A landscape with many valleys, sampled at points; each row gives a point and its height.
A ball rolls from a point to the lowest of its 2 nearest points, and stops where none of them is lower. Distance is the straight distance between rows; heights are no part of it.
q338: [144 128 152  41 147 127  90 169 163 194 131 104 114 164 122 169 145  76
 105  72 116 160 114 163 151  93 134 109 137 143 139 158 114 134 117 170
 110  74 135 124 110 111 184 163 116 166 133]  height 563
q547: [118  97 112 109 172 137 100 156 133 164 114 168 172 157 162 162 164 112
 139 109 145  89 128  75  79 101 103 116  78 123 108 138 164 117 173 121
 121 132 133 143 126  79 173 117 156 167 108]  height 446
q783: [169  94  97  41 102  75 140 105 106 151 151 141 147 133  95 191 131  57
 103 151 145 112 172 113 109 145  86 146 118  59 107 145  96 130 134 114
 173 147  94 200 165  82 104 102 134 109 115]  height 510
q481: [133 141 143 180 105 117 151  88 124  62 159 131 113 108 127  63 139 135
 166 128  82 110 197 175 138 131 131 184 156 116 141 116 135 101 133 121
 149 139 179 115 163 177  93 156 153 129 115]  height 486
q866: [126 120  49 134 106 136 130 154 128 167 155 129 165 124 144 166 111 146
 140 141 143 105 113 103 112 104  68 122  88 159 120 114 111 149 198 136
 145 155 139 128 131 132 124 124 144 100 106]  height 448
q145: [163 108  74 122 103  77 124 139 104  94 137 130 162 102 121  84 129 133
 114 152 123 109 163 143 104 146 103 148  67 104 109 145 121 153 127 108
 157 150 160 165 108 129 124 109 118 138 107]  height 511
q42: [106 182 191 167 141 115 149 103 105  64 113 154  76 107 156 111 130  88
 147 121 179 148 178 130 146 130 147 134 137  96 136 114 122  91  73 119
 179 150 159 156 156 170  92 164 167  55 144]  height 294
q475: [ 93 168 120 206 151 130 131 145 119  89 115 144  91 141 132  40 141 179
 137  64 100 109  85 152  94 115 166 114 161 146 153 109 143 115 152 134
 131  80 180 108 134 117 155 165 137 172 149]  height 464
q737: [ 97 132 113 202 160  87 140 168 155  64  84 149 161 129 165 120 142 170
 147  94 121  67 128 111  49 126 149 125 116 131 102 153  93 152 140  89
 111 166 165 105 104 109 121 124  96 162  89]  height 292
q923: [139 148 122 114 140 142 126 150 157 137 105 124 117 170 143 152 128 143
  83  85  89 101 120 149 144 139  91 123 149 166 118 132 157 168 158 165
 107 117 130  80 112 146 116 114  99 149 119]  height 530
q673: [ 95 118  62  94  96 107 161 141  92 150 180 125 144 109 104 118 145 163
 149 182 131 102 148  81 155 151  84 104 129  92 178 105 164 102 132 117
 151 113 134 139  87 133 105  96 115 103 145]  height 610
q620: [135 129 122 147 142 182 198  92 128 122 133 115 113 151 132 128  88 164
 214 156 110 103 137 122 129 130 122 107 156 162 202 106 121 158 175 103
 125 109 140  95 156 145  99 127 146  92 103]  height 407
q302: [181  91 100  76 107  70 128 127  99 109 113 138 161 118 109 149 120  77
 108 135  99 124 156 141 117 131 130 156  85  87 111 163 113 161 118 112
 159 164 121 179 135  98 142 116 127 148 106]  height 477
q82: [142  85  72 164 127 148 185 100 157 119 140 129 144 125 129 127 121 154
 179 168  87  87 121 118  86 137 108 119 112 153 149 127 101 156 167  96
 114 128 139  97 160 106 104 116 133 127  86]  height 343
q28: [114 153 154 170 192 120 114 166 123  93  97  86 114 144 160  91 111 122
  96  72 134 123  76 125 120  92 176 113 156 154 147 147 135 110 112 154
 131  78 161 136  61 158 141 178 113 137 161]  height 600
q176: [158 100 118 112 124 136  64 160 118 159 142 147 139 133 144 158 137  91
  95  81 106 116  88 164 100  87 126 151 116 168 114 125  90 149 147 167
 110 126  97 164 151 148 158 178 132 137 144]  height 673
q766: [101 102  43 129  90  98 107 154 132 206 153 119 189 160 121 136 121 177
 104 164 146 101  77 117 129  91  80 141 116 175 110 128 126 165 193 138
 132 108 114 127 135 124 131  65 126 152 138]  height 488
q776: [162 113 109 113 133  77 115 105 160  79  69 132 104 147 140 105 120 157
  95 108 158 145 135 200 142 154 122 123 137 132  92 142 140 174 134 113
 112 149 116 116 156 145 141 105 115 148 120]  height 333
q944: [126 134 195  81 164 116 102 113 164 107 101 104 123 148 121 127 110 107
 102  86 127 154 150 121 153 111 183 141 142  98  86 129 148  98  72 107
 130 115 151 140 111  95 175 134 131 204 110]  height 451
q149: [160 103 152 104 155 120  60 135 160 127 102 148 135 130 111 102 167  86
  78  75 107 173  74 136  69  97 166 124  97 142 101 152  97 102 124 139
  99  97 126 162 113  84 192 165 137 178 134]  height 644
q895: [125 116 121 105  72 129  75 111 130 158 174 140 160  97 115 167 133  71
 109 179 165 123 135 156 147  79  97 215 133 105 112 146 114 126 112 143
 146 109  88 201 152 146 119 132 122  74 168]  height 614
q457: [150 140 136 119  94  93 144 101 150 105 134 141 140  58 114 131 141 116
  92 150 126 156 165 116 132 145 109 166 126 106  49 125 123 136 103 129
 152 208 100 158 150 127 109  80 136 122  85]  height 385
q778: [121  99 121 113 115 133 193 123 123 187 145 146 146  68 110 155 165 165
 129 150 111 137 137  57 145 157  90 162 143 136 108 119 163  72 152 100
 147 206 101  98 165 101  83  75 142 134  95]  height 642
q146: [113 142 168 131 133 189 127 142  93 187 111 138  92 123 144 146 147 154
  98 139 147 151  96  84 168 147  67  92 138 179 126  86 165  89 139 153
  80 133  89  84 142 118  84  83 142  88 115]  height 621
q501: [ 94 163 186 131 126 119 104 119  97 139 144 146  84 112 152 134 166  37
 161 112 178 143 190 145 172 117 135 168 134  94 146 147 139  84  90 137
 199 120 151 131 182 173 101 178 183  83 180]  height 239
q419: [ 75 164 144 138 102 108 109 115 122 128 150 120 139  99 118  78 130 116
 125 209 201 131 126 105 146 133 112 142 109 105 149 150 172 116  79 124
 126  67 114 126  83 167 122 117 126  57 216]  height 212
q502: [ 97 118 122 135  91 131  73 151 123 166 210 145 171  84 102 147 170 122
 119 169 152  92 121 142 163 104  95 203 142 100 106 107 137  81 112 158
 136 124 110 178 168 137 122 135 139 148 159]  height 589
q308: [161 112  85 122 163 118 111 135 133  76  22 157 153 161 129 179 112 115
  94  54  90 158 168 111  95 121 166  72  97 103 109 130 111 159 120  99
 106 196  99 107  94  98 154 111  95 173  95]  height 701
q123: [155 125 110 193  92 158 140 101 144  68 141 149 112 120 140 131 143 169
 181 122  90 113 164 200 118 118 137 179 180 140 129 120  72 140 143 122
 114 180  98 104 192 164  96 157 129 108  81]  height 395
q631: [ 76 163 150 112 128 145  96 161 116 182 132 124 132 151 119 136 126 150
 117 157 175 195  81 108 165 170 111  60 109 147 168 137 166 113 141 160
 133  91 141  89  62 137 136 117 130  82 183]  height 357
q906: [121 132  82 186 163 140 139 129 141  75  89 134 138 171 125 109 107 153
 132  88  78 101 105 136  84 131 143  79 135 138 157 138 133 162 140 119
 107  87 155  96  79  85 151 118  78 170 130]  height 360
q633: [111 136 102 149 123 157 170 115 121 127 108 132 111 145 130 155 122 195
 111  96  88  98 109 132 141 164  64  88 162 192 132 116 170 154 175 145
 118 141 111  51 126 113  86  78 111 125 113]  height 498
q386: [122  99  27  74  92 108 164 123 108 169 176 119 135 128  89 145 128 143
 137 172  97 109 150 128 156 131  45 109 126 123 181 102 138 126 175 129
 158 103 108 116 131 129 103 107 131 105 132]  height 591
q646: [143  92 102  50 115  93 148 101 102 169 174 133 121 109 122 181 179  50
 133 163 145  75 172 120 118 145  80 157 152  74 146 148 134 105 134 130
 144 134 106 181 146 136  90 137 145  96 156]  height 532
q428: [105 106  83 117 121 124 140 161 127 170 169 109 166 162 127 133 124 180
 124 171 146  81  82 110 124 129 135 118 146 152 135 143 151 149 144 135
 130 103 123 121 117 121 133  85 116 164 139]  height 499
q381: [124 133 152 102 154 145 106 124 118 122 124 122  97 140 133 117 111 130
 102  97 138 136 107 128 166 127 151 125 152 128 126 112 160 100  92 132
 106 100 106 127 142 116 154 131 137 177 136]  height 408
q488: [111 123 106 143 113  94 112 130  99  95 118 123 132 120 151  66 114 132
 123 165 214 132 151 104 136 167 115 107  76 114  88 159 158 120  82  85
 121 117 164 168  75 139 130  98 111 110 145]  height 275
q625: [146 160 171 167 106 200 155 108 136 125 161 132  76 129 134  98 146 130
 160 118 108 173 121 119 146 119 122 139 152 164 159 104  97  90 139 149
 123 143 127 107 159 152  76 151 151  87 100]  height 562
q93: [125 168 196  86 130 188 114 111 132 149 133  71 119 118 102 130  77 116
 126 149 143 167 116 136 151 115 134 109 111 110 161  80 119 142 100 160
 109  74 101 127 111 135 141 151 129 110 155]  height 527
q162: [ 98 144 208 119 162 193 122 133 111 203  91 148 106 151 147 178 150  81
  94 134 126 162 104  52 150 129  85  89 136 184 141 121 167  60 133 144
  95 118 122  63 134  84  84 104 139  88 129]  height 640
q325: [ 89 145 103 162 122 121 148 134 130 122 124 114 142 139 131 102 111 176
 127 166 159 102 105 101 141 142 131 106 151 145 119 151 178 156 122 124
 110 106 149 140  66 145 123  59 102 144 141]  height 535
q822: [121 109  60 132 149 149 134 160 138 146 127 147 172 151 152 155 117 166
 153 107 127  76 129  86  97 114 103 112  83 155 114 125 144 144 184 108
 137 150 158 115 126  98 154 115 145 169 101]  height 409
q743: [138 169 192 126 114 167 101 147 164 139 164 140 107 120 134 129 151 102
 120  73  85 162 131 117 107 117 124 145 128 137  91  86  78 103 129 163
 116 138 145 104 169 103 150 194 161 124  94]  height 509
q490: [145 127 166  81 141 183 140 140  98 204 148  67 141 154 111 169  83 114
 121 160 121 144 113 123 179 125 133 121 129 143 164  71 140 155 134 155
  86  89  77  99 139 131 127 116 103 141 128]  height 560
q131: [141 131 151 126 167 174 208  87  93 106  89 113 113 117 113 142  77 143
 179 161 107 109 174 112 138 118 138 104 134 128 204  93 172 137 145 115
 155 133 110  84 152 118 121 104 156 116 106]  height 455
q124: [100 186 195 142 120 116 170  97  96 105 115 132  70 109 128  86 142  97
 150 162 198 161 162  99 154 137 164 119 166 102 165 136 151  82  64 119
 175 130 141 136 116 189  68 128 163  45 173]  height 217
q747: [111 136  95 199 144 156 149 142 143  98  87 154 103 145 157 146 115 197
 132  69  94  94  95 158 108 132  99 107 160 201 139  94 108 160 173 135
 100 146 127  61 148 118 111 135 104 112 102]  height 462
q569: [159 143 114 151  93 146 147  91 150  68 128 130  99 128 117  92 114 180
 146 119 103 146 140 195 148 148 118 138 149 136 116 100  75 176 137 122
  89 156  79 104 178 127 118 109 115 113  82]  height 339
q384: [105 148 164 128 122 168 137 115 100 156 134 124  85 133 156 103 118 114
 138 162 144 150  92  97 205 149 175 139 177 138 141 100 152  89  97 122
 103 108 116 149 123 143 137 132 132 113 137]  height 355
q624: [170  86  88 105 137 109 117 162 107 146 125 171 139 138 150 152 169 105
 139  66  74 111 129 157  70 116 130 144 108 147 125 123  97 161 186 135
 131 173 124 122 175 127 154 194 136 146 116]  height 690
q62: [130 154 139 183 142 135 107 141 188  82  76 110 133 136 139 110 110 171
 114  67  85 152  67 169  88 110 163 138 156 167 105 124  81 156 135 135
  89  98 138  85  96 107 170 168  92 169 111]  height 412
q222: [103 142 122 149 119 100  86 108 153  59 112 119 133 111 146  80  79 160
 159 128 204 131 131 160 123 142 126 105  68 100  90 144 106 136  83  82
 111 111 147 173 100 136 146 149 116 112 140]  height 171
q130: [144 132  89  70  88 122  84 119 135 143 141 112 159 105 101 193  96 115
  77 124 184 149 125 153 147  76  86 184 113 109 103 137  93 147 115 140
 151 130  54 217 154 126 122 132 127  92 136]  height 636
q99: [123 103 140  81 157  91 127 144 115 160 159 146 130 108 115 175 189  68
 104 131 117  83 172 133 130 133  86 166 134  81 136 136 167  95 129 162
 148 128 130 155 153 133 109 142 145 143 152]  height 508
q802: [ 92 142  69 230 140 135 136 151 123  79 113 141 114 143 133  95 114 192
 137  79 110  79  83 156  87 141 114  99 159 172 156 126 131 163 146 132
 109  95 152 112 118 129 134 124  89 140 151]  height 415
q327: [ 81 145 144 181 103 155  93 124 114 138 182 135 134  95 119 117 170 116
 134 156 120 111 151 154 186  91 117 180 159 115 156 102 159  68 113 158
 138 106 127 120 165 176 123 142 153 129 162]  height 559
q836: [158 124 148 177  88 118 124  93 114  58 167 138 123 118 135 111 115 129
 166 148  93  78 167 189 131 107 160 187 169 101 127 132 101 134 111 115
 139 164 126 154 170 177 104 156 123 125 108]  height 444
q797: [176 121 173 115 121 142  63 132 173 175 157 113 134 115  96 101 147  81
 105 109 103 192  72 171 122  76 144 131 115 167 101 121  83 118 111 159
  90  68 120 135 152  91 182 183 141 153 132]  height 619
q928: [103 107 108 118 116 116 145 142 124 175 120 126 168  89 107 137 154 168
  87 168 121 123 117  64 132 153 116 141 113 118  91 110 159 106 142 134
 129 175  98 111 136  94 132  49 140 173 102]  height 657
q465: [117 105  81 137 125 100  78 105 142 101  79 108 158 140 109  78 112 143
  83 115 169 159  95 154 118 148 111  88  42 125 108 167 136 128 130 120
 100  69 141 152  68 119 165 113 111 153 164]  height 680
q87: [ 91 159 157 221 134 134 132 117 112 102 141 139 121  88 141  72 160 132
 139 120 130 100 151 141 148 108 132 171 149 149 157 128 171  78 143 140
 163 111 193 103 157 180  98 138 162 138 159]  height 525
q492: [134 165 177 140 120 172 137 123 152 140 137 142  91 116 131 104 165 151
 126 112 108 183 127 104 111 141 102 112 131 148 124  94 112  95 152 157
 111 134 141  76 161 101 109 139 167 131  91]  height 536
q971: [102 112 133  99 139 155 120 169 134 205 149 140 153 133 114 165 146 173
 114 170 150 104  74 101 157 112 110 105 161 162 157 109 160 114 145 139
  91  86 104 115 130 108 121  95 124 143 151]  height 463
q421: [114 151 166 126 126 155 152 136 112 172 140 127  52 132 170 156 154  55
 160  91 142 155 165 127 167 128 142 146 163 139 173 118 120  90 120 137
 164 115 159 117 162 172 122 190 170  87 142]  height 140
q890: [118 121  78 181 129  74 158 131 155  75  82 125 184 132 147 128 131 179
 144 136 125  69 151 117  50 136 125 123  85 126  86 162 109 181 161  94
 117 190 141  64 124 106 128  70  98 161  80]  height 211
q629: [143 143 166 156 163 145  94 163 134 147 100 124 105 158 153 119 135 116
  80  64 103 136  54 140 114 100 156 101 162 197 130 128 112 110 143 175
 107  84 142 118  98 133 148 170 122 129 157]  height 590
q833: [ 99 154 152 110 101 129 150  91 131 140 150 116 112 101 129  96 128 114
 177 233 145 143 164 120 180 154 127 154 149  85 164 142 171 129 107 112
 126  99 145 122 102 165  98 106 106  59 175]  height 63
q713: [129  95 134 115 166 115  81 122 139 103  70 123 134 129 107 108 143 126
  66  83 151 158  88 127  91 125 149 108  54 118  80 145 143  99 118 136
 100 110 117 155  92 117 168 139 144 197 151]  height 662
q217: [123 130 137 115 107 108 125 107 120 122 161 137 101 120 150  96 134  72
 162 178 153 144 168 125 165 148 124 148 130 110 139 153 153 108  97 112
 151 107 178 137 113 152 124 150 131  81 153]  height 200
q758: [127 106  45  86  84  90 118 135 129 185 148 140 163  97  87 133 165 130
  84 166  84 139 131 144 173 113  61 157 117 126 164 124 138 127 161 155
 152 103 124 141 121 117 123 100 120 135 146]  height 568
q598: [149 116 145 118 166 114 119 153 165 102  88 111 115 183 174 171 110 101
 155 101 137 119 110 171  96 106 182 113 164 131 129 147  31 153 135 105
  89 127 144 148 117 128 140 206  99 112 102]  height 438
q767: [116 104 116 159 128 147 118 156 138 188 177 150 148 114 120 103 120 141
 156 160 114 111  44 101 131  78 150 111 129 142 161 110 145 111 113 127
 121  75 151 162 103 102 188 132 132 148 145]  height 569
q983: [140 143 156  83 141 148 115 128 122 167 106 161 110 133 125 213 125  32
 134 122 175 188 193  90 129 138 138  98  95  66 132 182 120 101  74 117
 175 146 148 143 104  84 155 117 127  93 151]  height 587
q739: [137 139 167 102  97 149 108 115 161 140 175 131 145 101 127 123 163 110
  98 133  81 150 127 106 127 127 132 191 147 123  70 114 107 111 117 139
 116 140 131 135 158  98 140 144 136 170  87]  height 473
q524: [147  91 125 190 122 136  79 119 127 103 118 133 127 140 152  94 129 157
 113 118 137 102  75 185  94 115 161 158 136 153 112 128 104 136 125 134
  90 100 110 159 152 165 131 136 132 157 146]  height 529
q314: [182  79 142  62 153 114 112 167 139 144 118 105 137 190 149 175 112  90
 119  53 122 131 115 134  93 122 191 131 143 120  80 171  87 157 130 119
 114 137 106 153 142  92 170 158 110 180  90]  height 507
q48: [109 158 147 160  95 169 155 131 133 145 177 136  97 105 121 116 159 154
 145 156 133 196 124 113 168 152 109 131 154 153 144 139 131  90 124 163
 123 162 114 106 124 178  84 108 127  79 120]  height 588
q597: [156 109 136 105 160 132 185 115 115 119 125 140 115 138 144 197 119  44
 172 114 110 107 170  80  73 122 163 137 141  92 153 154 124 117 111  85
 152 147 176 171 118 115 110 185 123  99 117]  height 277
q897: [116 151 168  93 132  85  99 121 146 108 102 139 113 118 116 139 119  38
 112 121 180 183 177 110 156 132 140 119  89  94 110 185 132 114  35 104
 184 109 146 150  97 126 150 128 113  91 171]  height 558
q835: [147 148 159 117 107 118  96 107 177  80 123 138 134  85 124 128 111 125
 104 122 126 148 154 130 131 128 146 165 116 125  45 134 104 144  76 112
 130 179 119 171 151  98 146 135 130 140  83]  height 428
q687: [ 61 170 137 139 108 124 100 141 120 172 168 117 132 112 113 100 155 127
 123 210 183 172 111 112 179 160  96  90 105 116 176 130 151 107 122 174
 139  91 114  85  82 170 112 132 130  51 210]  height 297
q448: [140  90 131 186 130 134 128 114 136  91 112 110 142 124 144 124 108 160
 106 142 134  82  74 140  71 127 170 157 117 144  85 125  96 167 121 116
  96 145  89 150 158 132 121 104 109 175 110]  height 557
q408: [ 85 107 101 116 113 121 122 154  93 174 193 157 151  90 109 115 141 144
 145 185 128 103 104  86 146 117 146 130 126 105 171 107 156  85 107 114
 147 111 142 178 119 110 139 137 132 124 156]  height 598
q221: [140 129 170 214 128 119 114  94 139  40  94 127 116 122 148  72 120 155
 130 135 138 109 123 211 115 112 180 173 164 121 117 134  98 133 110 113
 109 137 120 161 163 168  96 141 129 139 129]  height 491
q601: [170  80  69 114 145 115 117 155 107 107  69 169 151 156 132 163 132 124
 129  73  81 125 117 112  65 130 152 114  88 124 132 127  95 160 157 105
 132 180 101 120 147  88 154 153 124 172 108]  height 702
q587: [123 117 140 131 129 130 165 115  96 143 148 139 104 107 140  99 126 125
 163 179 146 129 132  87 174 170 151 155 141 123 119 115 167 105  97  89
 128 160 142 156 139 141 119 105 137 121 116]  height 295
q306: [168 120 144  90 115 114 138 123 149 137 113 128  97 170 165 176 113  60
 150 142 137 134 129 146  84 134 157 141 157 110 131 164  54 167 110 115
 111 127 128 167 118 143 116 186 119  77 136]  height 390
q753: [143 135 175  72 114 124  79 126 152 166 142  74  99 130  95 117 121  77
  88  92 126 207 123 175 172 129 150 110  92 127 118 126  93 111  80 168
 120  75 134 132 125 123 182 175 138 159 136]  height 592
q942: [102 163 160 179 151 136 103 138 169  88 106 122 124 122 109  68 125 183
 124  74 103 126  90 159  73 104 148 122 106 137 117  89 105 130 141 149
 111  73 151 115 136  92 170 162 136 188 130]  height 459
q474: [107 117 156 104 128 183 180 140  64 206 135 100 126 145 125 155 133 159
 148 163 134 138 117  69 167 160  94  97 134 160 157  75 168  97 162 126
  81 144  76  86 163  93  93  84 136 119  99]  height 603
q453: [127 115 119 163 149 131 138 161 126 121 129 158 115 133 146  74 152 157
 163  61  60  86 104 124  71  96 173 135 157 163 157 127 136 100 167 119
 144 117 191 106 140 117 153 188 149 171 119]  height 500
q232: [143 129  68 120 137 120 129 139 130  99  71 147 170 157  98 157  99 162
  88  89 101 152 168  97 107 109 109  69  82 111 118 140 163 155 128 115
 145 187 103  84  87  74 144  48 116 177 102]  height 686
q45: [149 149 111 135 158 144 124 130 137  70  90 120 142 169 117 128  79 167
 126  83 111 136 132 153 105 140 140  83 112 104 138 112 113 166 132 133
 107 126 144 113 118  92 157 134 104 166 113]  height 296
q298: [ 92 144 180 119 161  80  91 111 145  79  95 101 112 125 109  85 130  49
  90  90 179 186 143 111 163 146 178 108  92 118 103 172 145  79  42 129
 164  96 177 150  96 140 143 155 117 136 166]  height 528
q174: [ 90 140 167 116 154 134 108 176 121 210 147 123 143 165 119 132 142 140
 109 164 126 138  53  92 156 123 145  76 175 158 175 130 164  96 151 157
 107  64 153 102  68 120 130 135 125 108 182]  height 414
q143: [121 114  87 113 132  98 138 139 118 123  92 127 186 121  87 133 105 172
  83 137 133 135 143  74 120 139 124 108  78  95  81 127 154 143 128 113
 163 192 106 119 104  87 145  24 143 199 110]  height 672
q311: [127 107 122 171 135 130 136 169 131 177 168 149 129 114 137  96 149 162
 143 102  60  99  63 104  95  75 163 147 174 174 146 133 138 115 154 137
 131  88 164 110 108 107 179 136 146 176 137]  height 534
q610: [165 117  96 142 118 127 162  94 116 125 109 129 139 107 131 125 113 137
 126 197 147 136 139 144 139 147  83 118 115 145 117 139 135 168 166 122
 136 176  90 120 123 153  95  53 128  84 118]  height 270
q880: [126 108  40 159 109 141 217  73 126 103 159  90 150  92 101 112  95 162
 190 153  80 101 149 116 121 158  77 107  88 146 160 124 121 156 177 104
 153 159 121  89 110 132 103  81 124  88  81]  height 267
q279: [140 115 146  89 129 172 174 137  93 179 159  82 138 136 115 161 100 142
 134 152  88 107 134  85 177 140 146 122 142 150 140  74 159 130 145 137
 118 152  84  78 172 111 106  90 120 140  91]  height 584
q537: [120 146 142 127 138  99 100 112 144  78  96 136 115 137 126  75 109 124
 119  86 146 181 152 126 162 126 180 123 115 108 100 163 161 100  54  97
 142 107 173 133  76 113 179 124 108 178 132]  height 490
q153: [181  99 127  42 138 118 108 160 135 179 103 110 146 179 110 191 115  94
  75  83 118 157 112 145 147 111 147 104 118 146 118 160 125 145 131 133
 112 116 102 130 106  91 162 119  99 175 112]  height 537
q683: [148 106 112 117 150 119 165 123 120 119 152 135 111 123 137 184 152  66
 162 110 100  72 168 122  73 120 105 148 140 120 162 142 109 128 139 120
 140 150 155 161 141 166  75 202 132 100 126]  height 201
q16: [115 117  99 173 146 117 116 178 163  98  83 152 162 133 143 130 147 182
 122  74  99 103  71 139  43  97 147 136 122 158  91 139  77 168 153 125
  90 157 135 103 110 101 166 148  86 168 107]  height 356
q724: [159 124 153 100 118 130 181  94 115 150 134 123 107 139 140 179 112  37
 157 154 136 116 146  89  93 136 174 162 165  83 142 159 115 162  97  99
 136 132 124 190 111 134 101 159 106  63 143]  height 338
q798: [163 107  98  58 111 134  99 159 108 167 161 115 157 132 107 201 111 126
  89  90 143 122 111 150 132  84 116 148 106 140 102 115  94 174 135 148
 147 138  63 171 168 106 136 142 138 141 112]  height 655
q360: [128 112  71 112 102  90 104 142 118 143 147 129 164 117 104  76 128 158
  99 142 101 134 128 158 150 154  89 145  90 111 111 113 156 140 156 139
 142 109 147 127 119 112 164  92 123 181 142]  height 541
q647: [107 113 108 104 123 112 174 110 131 191 147 127 125  52 108 155 190 131
 134 165 125 174 177  85 174 185  70 129 138 127 122 121 163  47 154 113
 152 190 132  91 132 137  85  98 158  88 121]  height 627
q3: [138 128 138 152 126 161 135 123 105 144 169 140  98 132 157 174 170  59
 159  81 108 103 158 152 120  94 136 159 183 121 149 121 110  89 135 159
 147 141 159 149 173 186  89 215 155 102 132]  height 82
q489: [135 117  63 155 102 121 211  88  95 103 139  93 145  85 114 126  90 160
 177 197 120 106 155 129 144 148  87 132 108 122 156 122 137 168 169 125
 155 179  76 115  93 181  91  66 117  42 110]  height 184
q57: [164 122 143 120 125 107 134  98 163  55  74 136 104 148 142 103 120 183
 142 105 129 129 152 169 129 155 164 130 159 120  74 118  96 173 122  78
 100 163 107  98 175 112 125 118 118 152  78]  height 272
q179: [192 100 127  62 112 110 130 117 136 135 132 129 123 161 113 172  90 102
 154 153 120 137 153 158 109 144 140 118 110 101 148 145  77 174 117 113
 134 159 109 162 154 111 133 133 126 111 119]  height 437
q17: [176 130 134 143 102 113 146  88 129  96 128 136 110  76 124 125 144 104
 114 177 150 152 163 145 137 151 106 136 132 112  91 144 106 143 104 129
 150 184  99 154 128 179  82  82 125  55 111]  height 336
q450: [ 96 150 139 141 124 124 109  89 115  65 136  89 122 139 109  65  80 186
 154 141 191 113 123 185 143 160 129 102 101  92 124 107 146 153 107 117
 119  94 141 160 105 160 137 130 122 123 156]  height 268
q686: [128 156 152 168 135 173  93 165 143 177 144 118 125 149 156 154 131 139
 106 100 103 127  74 158 141  91 110 129 166 197 119 127 123 143 156 195
  99 103 111  84 118 147 126 145 120 120 136]  height 561
q535: [160 102 164 105 186 105  93 145 152  87  79 118 130 173 160 162 129  85
 129  67 118 100 103 146  77 102 209 129 157 102  78 155  64 130 126  95
 104 128 123 171 132  89 164 192 114 158  98]  height 476
q86: [119 117  75 150 121 107 134 131 134  91 101 140 145 154 121  89 120 209
 130 116 123  93 118 129  77 171 119  99 105 131  91 130 121 174 165 115
 133 163 109  73 144 103 139  70 123 173 115]  height 100
q714: [118 148 132 157 160 121 148 132 122  81  95 111 131 144 151 106 104 126
 111 130 151 111 136 120 125 147 168 106 140 144 134 154 158 142 102 122
 123 104 173 129  66 168 123 129  83 120 150]  height 570
q224: [ 98 136 141  95  90 124 135 134 140 202 184 140 115  99 101 142 179 139
 106 186 114 182 140 105 193 169  92 141 157 130 144 132 138  70 134 146
 129 153 116 101 137 135  85 113 130  91 125]  height 609
q904: [137 127  95 146 152 107 143 133  98  62 103 135 128 145 124 115  90 188
 146 120 140  99 166 142 110 160 106  78 102 109 144 120 127 166 148 107
 154 168 123  96 116 120 136 105 136 119 107]  height 209
q555: [ 84 196 196 119  89 116 143  80  97  90 153  98  72 101 130  68 108  92
 186 174 187 140 179 104 174 137 166 121 140  47 150 102 165 126  62 107
 144 113 120 147 103 215  89 128 144  34 175]  height 298
q148: [140 153 174 117 156 166 159  99 101 129 100 102  99 141 126 119  78 129
 158 151 154 152 163 137 152 140 134  83 107  99 181  85 135 161 125 128
 131 113 123 114 131 137 132 117 144 115 130]  height 492
q560: [ 89 171 194 145 125 128 133  93 106  82 148  93 110 125 128  81  78 144
 174 177 181 112 152 135 159 125 156 132 123  80 131 105 144 139  84 109
 133 106 149 166 101 182 112 136 135 108 155]  height 341
q397: [141 118 155  73 174 124 115 142 136 134 132 159 135 145 131 162 159 100
 114 112 129 108 148 108  94 128 102 107 102  98 137 140 146 103 141 144
 134 119 136 143 138 104 136 134 154 164 127]  height 478

Call two points neighbours if one is among the 2 nearest of the other. Go from one point of each pair to the other, from neighbour to neighbour, staying as low as possible. Name the highest point that can't be avoided.
q86 and q833 | q28
q3 and q124 | q42
q222 and q3 | q560
q822 and q222 | q646
q833 and q822 | q428
q489 and q57 | q601

For each start below, name the point where the ball stops.
q176 | q57
q753 | q3
q767 | q86
q629 | q86
q28 | q833
q897 | q833
